Points on a hilly landscape, in no order, each with its height.
From any point a climber steps to the highest of the 2 points nearest to it. It stops when none of these is higher. Distance is the straight distance between rows; heights are no part of it.
Q639 height 456: [-12  19  -4  10  -2  16  -1 -16  -2   9   4   9  -6   2 -14 -12 -17 -14
 -13  21  20]
Q735 height 623: [ 33 -32  18   2  19  -5  -8  11   3  16  -7  -9 -16 -27   0  19  -2  28
 -14 -15  -7]
Q868 height 296: [-10  36  -5 -26  10  -5   4 -28   8 -20 -15  11   4  -6   2   3   5 -21
  15 -19  20]
Q973 height 50: [  8  34  -1   9  10  10   7  -4  10 -27   1  12 -14   2  -2  13   8  -6
   4   7  16]
Q127 height 344: [ -1  32  22 -18   6 -10   2 -18   9  -4  -5  20  11  11   3   2  13  -2
  34  -1 -22]
Q954 height 629: [ 32  25   4   8  12  -4  -8  -1   5 -10   6  13  14 -17  -2  -1 -17  -1
  19  22 -11]
Q702 height 707: [-30  17  21  -2 -21 -16   5  11 -11  14  12  11   6  31   5 -11  10  -5
  17  11 -19]
Q710 height 331: [-20  35  28 -22   5 -13  10 -20  12   0 -13  19   8  17  -2  10  16 -10
  22   4   0]
Q135 height 133: [-27  -8   1  -2   0  15  -7 -10   1  33  -9 -13  -3 -14 -21  -3  -9   9
 -27 -11   7]
Q982 height 373: [ 25   2   0  24   7  -1 -18   1 -11  19   4  -7  15 -46   6  -6 -31  17
 -18 -20  12]
Q492 height 347: [ 15   0  17 -11  15   1 -12   4   4  18  -3 -12   8 -38  -2 -21 -16  -3
  13  10 -17]
Q780 height 265: [-18   0  17 -30  12 -17  19 -22  19 -18 -19   6  25  22 -14  26  31   5
  14  -9  15]
Q813 height 150: [  5   1  20  10 -10   4   3  22  -4  -6   8 -26  -8   2   8  -9   5   2
   1  18 -31]
Q392 height 20: [ -5   0   2   5 -17   3  16  11   1 -27   2   6 -12  44  -8  13  11  -7
  -9  30  -2]
Q68 height 99: [  3   3  26  12  18  21  -4  -2   4   4 -16 -13 -12 -25 -14  18  10  24
 -18 -20  -6]
Q292 height 186: [ -3   2  15  15   2  22  12  18  -3 -22  -7 -21  -9   8  -7  15  28   6
  -7  -7 -11]
Q448 height 762: [ 31  -1  -2  16   3  -2  -5  22  -7 -15  14  -5   2 -11  12  -1   1   4
  11   3  -9]
Q967 height 363: [ -3  10  17 -12   4   0   2  -2  11   7  -4   7   9  -2 -11  -1   8   0
  13  10 -16]
Q680 height 665: [-33 -46 -11  -6  -5   1   1  16 -24   1  -9 -37  15   6  -9 -17  -6 -11
 -18  -7   6]
Q962 height 74: [  3  12  11  -6  23  18   5 -22  10 -17 -20   9  -7  -9 -20  26  11   6
  -4 -15   8]
Q80 height 405: [ 27  -2 -16  16   5  -5 -15   0  -6  12  12   8  16 -31   9 -11 -22   8
   1 -10   7]
Q111 height 489: [ 38 -11  15  -9  18 -18  -2 -13  16  14  -7   3   7 -33   3  16  -6  33
   5 -10 -20]
Q995 height 562: [-17 -16 -39  15 -19   5   1  -8 -11   2   2  -3 -32  23  12  14  -5  -5
 -38 -14  28]
Q786 height 315: [-20  38  11 -16   4  -4   8 -18  13  -8 -10  12   1   3  -7   6  10 -17
   9   3  18]
Q204 height 226: [-11  11  11  -8   6   7  20   1   5 -32  -9  -4   2  22   4  29  45   4
   5 -21   8]
Q146 height 330: [ 10 -14   4  18  13  11 -19   3 -11  24   2 -20  -3 -40  -3 -20 -29   3
 -18 -10   8]
Q838 height 249: [-27   5  17 -19   2 -15  23  -9  13 -13 -11  -4  12  31  -3  25  43   6
   2 -10  23]
Q147 height 725: [  2   0 -21  14 -11  -4 -11  -8   0  23  13   7  -8 -18  14   7  -3  24
 -17 -33  24]
Q78 height 205: [-10  10  18   3  -1  15  16  16  -2 -32  -6 -24   3  16   6  13  47   4
   4 -14  -9]
Q908 height 656: [-25  35  11   6 -17  -6  -3   2 -11   8  12   8   7   6  15 -23   4 -12
  19  -4  -8]
Q999 height 589: [-33 -32 -22  -2 -11   6   4   3 -15   1  -5 -19   7  19 -11  -4  -9  -5
 -23  -6  20]
Q9 height 166: [  1  -1  31   3   2  16  16  28  -2 -17  -5 -39  -3  10   4   4  27   1
  -1  14 -30]
Q731 height 535: [ 17 -12  -7 -10   9  -7 -10  21 -10  -2   6  -4  13 -13  10 -32 -14 -23
  28  10 -11]
Q372 height 651: [  0  12  -7   9 -22 -13   3  -3   6   8  18  25 -17  28   5   1  -3   2
  -3  26   0]
Q62 height 188: [-26 -32 -30  13 -27   4  -8 -17 -11  27   8  -7   0  17  20 -18 -29  -6
 -22   6 -10]
Q911 height 245: [ -1 -44   1  -7  -5   1   7  23  -9  -1  -6 -26 -15  13  -5   2  -9   0
 -21  16 -16]
Q469 height 567: [ 13   2 -15  -1   0  -8 -11   6  -6  -3  11  18  14  -6  10 -19  -6 -14
  28   1  -6]
Q923 height 84: [  6  18  12  11  15  17  -4 -11   2  -8  -6  -1 -14 -21 -11  22   8  19
 -12 -20   8]
Q513 height 726: [ 15 -21   3  16   8   3 -13   8  -3  13  -4   0 -18 -22  -6  25   2  35
 -26 -32   0]
Q577 height 390: [  2  -8  10 -14  15   6  -2  -2  11  12 -12   4   5 -19 -21  -3  -7   1
   3   7  -7]
Q797 height 662: [  6   8 -30  14 -16 -13  -6  -2   1   7  18  13 -13  -3  28   4   2   9
 -11 -23  31]
Q592 height 447: [  4  -7 -27  -6   5   1  -3 -13   6   6   1  31  -6   1  -9  -1  -8 -10
  -1   0  33]
Q287 height 768: [  7  21   9   3  -7  -6   6  -9  19   4   7  19 -11   7   5  19  20  17
   0   3   2]
Q881 height 700: [ 28   0  -8  25 -10  -6  -3  13  -6  -6  20   1  -5  -5  10  -1 -11  14
  -4  18  -2]
Q437 height 228: [-18 -41   4 -14 -11 -12  15  24  -7  -4  -2 -26  10  26  -5  -5   6  -3
  -1  17 -19]
Q589 height 67: [  0   7   3  -2  27  20   5  -8  -1 -28 -22   6  -8  -2 -28  22  -1 -11
  -9 -11  28]
Q148 height 695: [ 28   0   5   6   0  -6  -3  35  -8 -23  14 -11   3  -2  24 -11  13  -6
  30   6 -25]
Q64 height 529: [-23 -11 -34   9 -23  -9   6 -20   0  12   6   9 -25  30  16   3 -13 -14
 -33  13  29]
Q332 height 608: [ -3  -7 -39  13 -21  -9   0  -3  -2  -1  17   8 -26  18  26   2   7  -2
 -19 -15  35]
Q653 height 440: [ 12 -24 -28  10  -2   3 -10   7 -13   8   8   8   0 -12   4 -13 -11  -1
  -1 -19  12]
Q419 height 579: [ 28  13  17 -22  15 -14  -3 -23  15   1  -8  -4  18 -27   5  -2  -7  12
  24 -18 -36]
Q417 height 179: [-31 -25 -30  -2 -31  -8  -4 -10  -3  34  11   0   1  23  14 -13 -12   0
 -19  -3   1]
Q467 height 716: [ -1  14 -11  -6   6   4 -14   1 -14 -14  -1  -8  19 -29  16 -25   0 -10
  27 -33  -9]
Q687 height 703: [ 22  33  13  -2   5 -11   1 -22  22   0   3  35  -2   5  -3  18   1   7
  15  22   1]
Q202 height 517: [ 37 -20  30 -11  26  -3   1  -3  18  16 -10 -13  -8 -27   2  18   1  27
  -1  -3 -21]
Q920 height 279: [-10  10   1 -32  11 -11  10 -24  18 -11 -19  17  11   6  -7  16  16  -1
  15 -23  12]
Q264 height 536: [ 23  14  13 -11   5 -20  -6 -26  17  13  -2  14  15 -24   3   6  -9  27
  19 -14 -24]
Q627 height 788: [-13 -45   0 -21   1  -2   3  36 -16  -2  -6 -42   8  -3   3 -21  -4 -18
   2  -2  -2]
Q42 height 41: [  5  26   8   5   1   8  16   0  14 -31  -1   8 -18  28   1  25  31  -4
   3  13  13]
Q186 height 204: [-37 -25  -8  -3 -31 -12   5   1 -13   4   5  -9   8  41   8 -10 -10  -9
 -12  19 -19]
Q550 height 664: [-11  -5  20  -7 -16 -10   9  20  -1   4   4   0   8  30   2  -5  22   2
  15  12 -27]
Q118 height 30: [ -2  26  14  20  -8  12  11   6   5 -16   8  -3 -17  25  -2   9  16   2
  -8  21 -12]
Q14 height 699: [ 18   8  -5  16 -10  -5   5  -1  13   4  19  17 -16  14   2  13   2  18
  -9  17   3]
Q595 height 503: [ 36  -9   0 -16  20  -7  -9  19  -1 -18   0  -1   6 -14  10 -11 -13 -18
  33  15 -16]
Q222 height 646: [  7  16   5 -11   5  -8  -8  -6   0  -2  -2  -4  17 -30  13 -13   1   8
  26 -26 -27]
Q478 height 798: [  6  -7  -6  12   3  -1 -11 -11   3  23  -1   8 -17 -21  -1  27   0  37
 -25 -36  16]
Q279 height 381: [  8  17 -15   9   4   3 -14 -14  -4   5   8  12  17 -30   7 -18 -18  -4
   8 -13  11]
Q420 height 12: [  2 -15   8  -3  -3   1  15  17   4 -10  -3   0  -1  28 -18   1   4  -9
  -1  39 -13]
Q431 height 59: [ -4  27   2   8  18  26   1  -4  -3 -29 -10  -2  -6  -6 -19   9   2 -18
   1   4  20]
Q855 height 667: [ 24  32  12  -1  15  -1  -1 -17  14 -11  -1  24   7  -4 -11   9  -8   1
  20  22 -16]
Q764 height 4: [ 17 -14   4  -8  16   9   3  16   3 -12  -9   4   0   6 -21   0  -5 -15
   7  34  -7]
Q746 height 421: [ -4  27  -4  23   1  24  -8 -14  -7   6   7  -3  -5 -20  -8 -16 -21  -8
 -17   5  22]
Q556 height 654: [ 11   6  12   0  -7 -11   1  26  -5 -11  13   0   6  15  16  -7  23  -4
  32   8 -32]
Q311 height 216: [-35 -31   3  -4 -20 -20  13  13 -13 -13  -1 -26  23  42 -10  -3   3  -2
  -4  20  -8]
Q989 height 163: [-28 -16 -13 -17 -20 -10  -2   2   3  31   5   7   8  14  -2  -9   7   4
   0  -7   0]
Q246 height 196: [-26 -29  -9  -1 -25  -4  -4   5 -14  17   6 -18   3  16  16 -23 -22 -11
 -15  20 -30]
Q252 height 389: [ -7  26 -11   9   8  17  -9 -14  -4  -5  -1   4  -5 -25  -1  -7  -7 -10
  -3 -15  26]
Q280 height 473: [ 30 -14 -11 -18  21   0  -1  11  -3 -30 -13   7   7  -7  -2   1  -1 -16
  28  -1 -11]
Q960 height 116: [-18   2  21  -4   9  15   3  -5   6  18 -15 -13  -3 -18 -25  12   7  19
 -19  -8  -3]
Q983 height 481: [ -5 -19 -36   2 -11   2  -3  -3  -5  10  10  18  -2  12   3 -17  -7 -16
  -2  -5  28]
Q460 height 148: [-26 -21 -12 -10  -8   5  -6  -1  -2  32  -5  -8  10  -5 -13 -11  -5   4
 -11  -9   4]
Q358 height 264: [  4 -27   4  15  -3  12  -1  19 -19  -4  -2 -28 -21  -1   0  -6 -17  -5
 -26  11 -12]
Q816 height 417: [  4 -17  -8 -11  13   5  -2  -6   6   3 -12  16   0 -11 -21  11  -3   1
  -4  -7  11]
Q613 height 291: [ 14 -17  11  13  11  13  -9  17 -15   7   2 -29 -15 -27   1 -16 -27  -8
 -18  10  -4]
Q145 height 632: [-21  20  -5  -2  -3  10  -8  -1  -8   0   1   1  16 -11   2 -29   0 -17
  18 -11   1]
Q238 height 595: [ 31  22  -6  11  -4 -20 -10   5  -3  -2  18  28  18   0  14  -6 -16  -5
  26  19  -6]
Q459 height 493: [-18  16 -14  14 -18   1   2 -21   2  16   8  10 -19  19   6 -12 -20 -18
 -22  21  26]
Q4 height 522: [-26 -22 -32  -7 -12  -1   1  -7  -2  19  -2   9   1  21  -7  -6 -11 -15
 -12  -1  35]

Call two points neighbours if one is among the 2 nearest of the other. Go from one point of each pair to the other, from neighbour to neighbour, staying as high as possible. Name the lowest point that can't be avoided.
Q448 and Q702 -> Q556
Q467 and Q80 -> Q279
Q467 and Q448 -> Q145
Q448 and Q287 -> Q14

Where does a climber stop that starts at each point below?
Q62 -> Q80
Q111 -> Q467
Q280 -> Q287
Q639 -> Q478
Q118 -> Q80
Q838 -> Q627
Q492 -> Q287
Q592 -> Q627
Q710 -> Q627

For each start below, name every point that the climber comes to, in order.
Q252 -> Q746, Q639, Q459, Q64, Q995, Q332, Q797, Q147, Q478
Q923 -> Q68, Q960, Q135, Q460, Q989, Q417, Q62, Q246, Q186, Q311, Q437, Q911, Q358, Q613, Q146, Q982, Q80
Q9 -> Q292, Q78, Q204, Q838, Q780, Q920, Q868, Q786, Q710, Q127, Q967, Q577, Q816, Q592, Q983, Q4, Q999, Q680, Q627
Q420 -> Q392, Q118, Q42, Q973, Q431, Q589, Q962, Q923, Q68, Q960, Q135, Q460, Q989, Q417, Q62, Q246, Q186, Q311, Q437, Q911, Q358, Q613, Q146, Q982, Q80
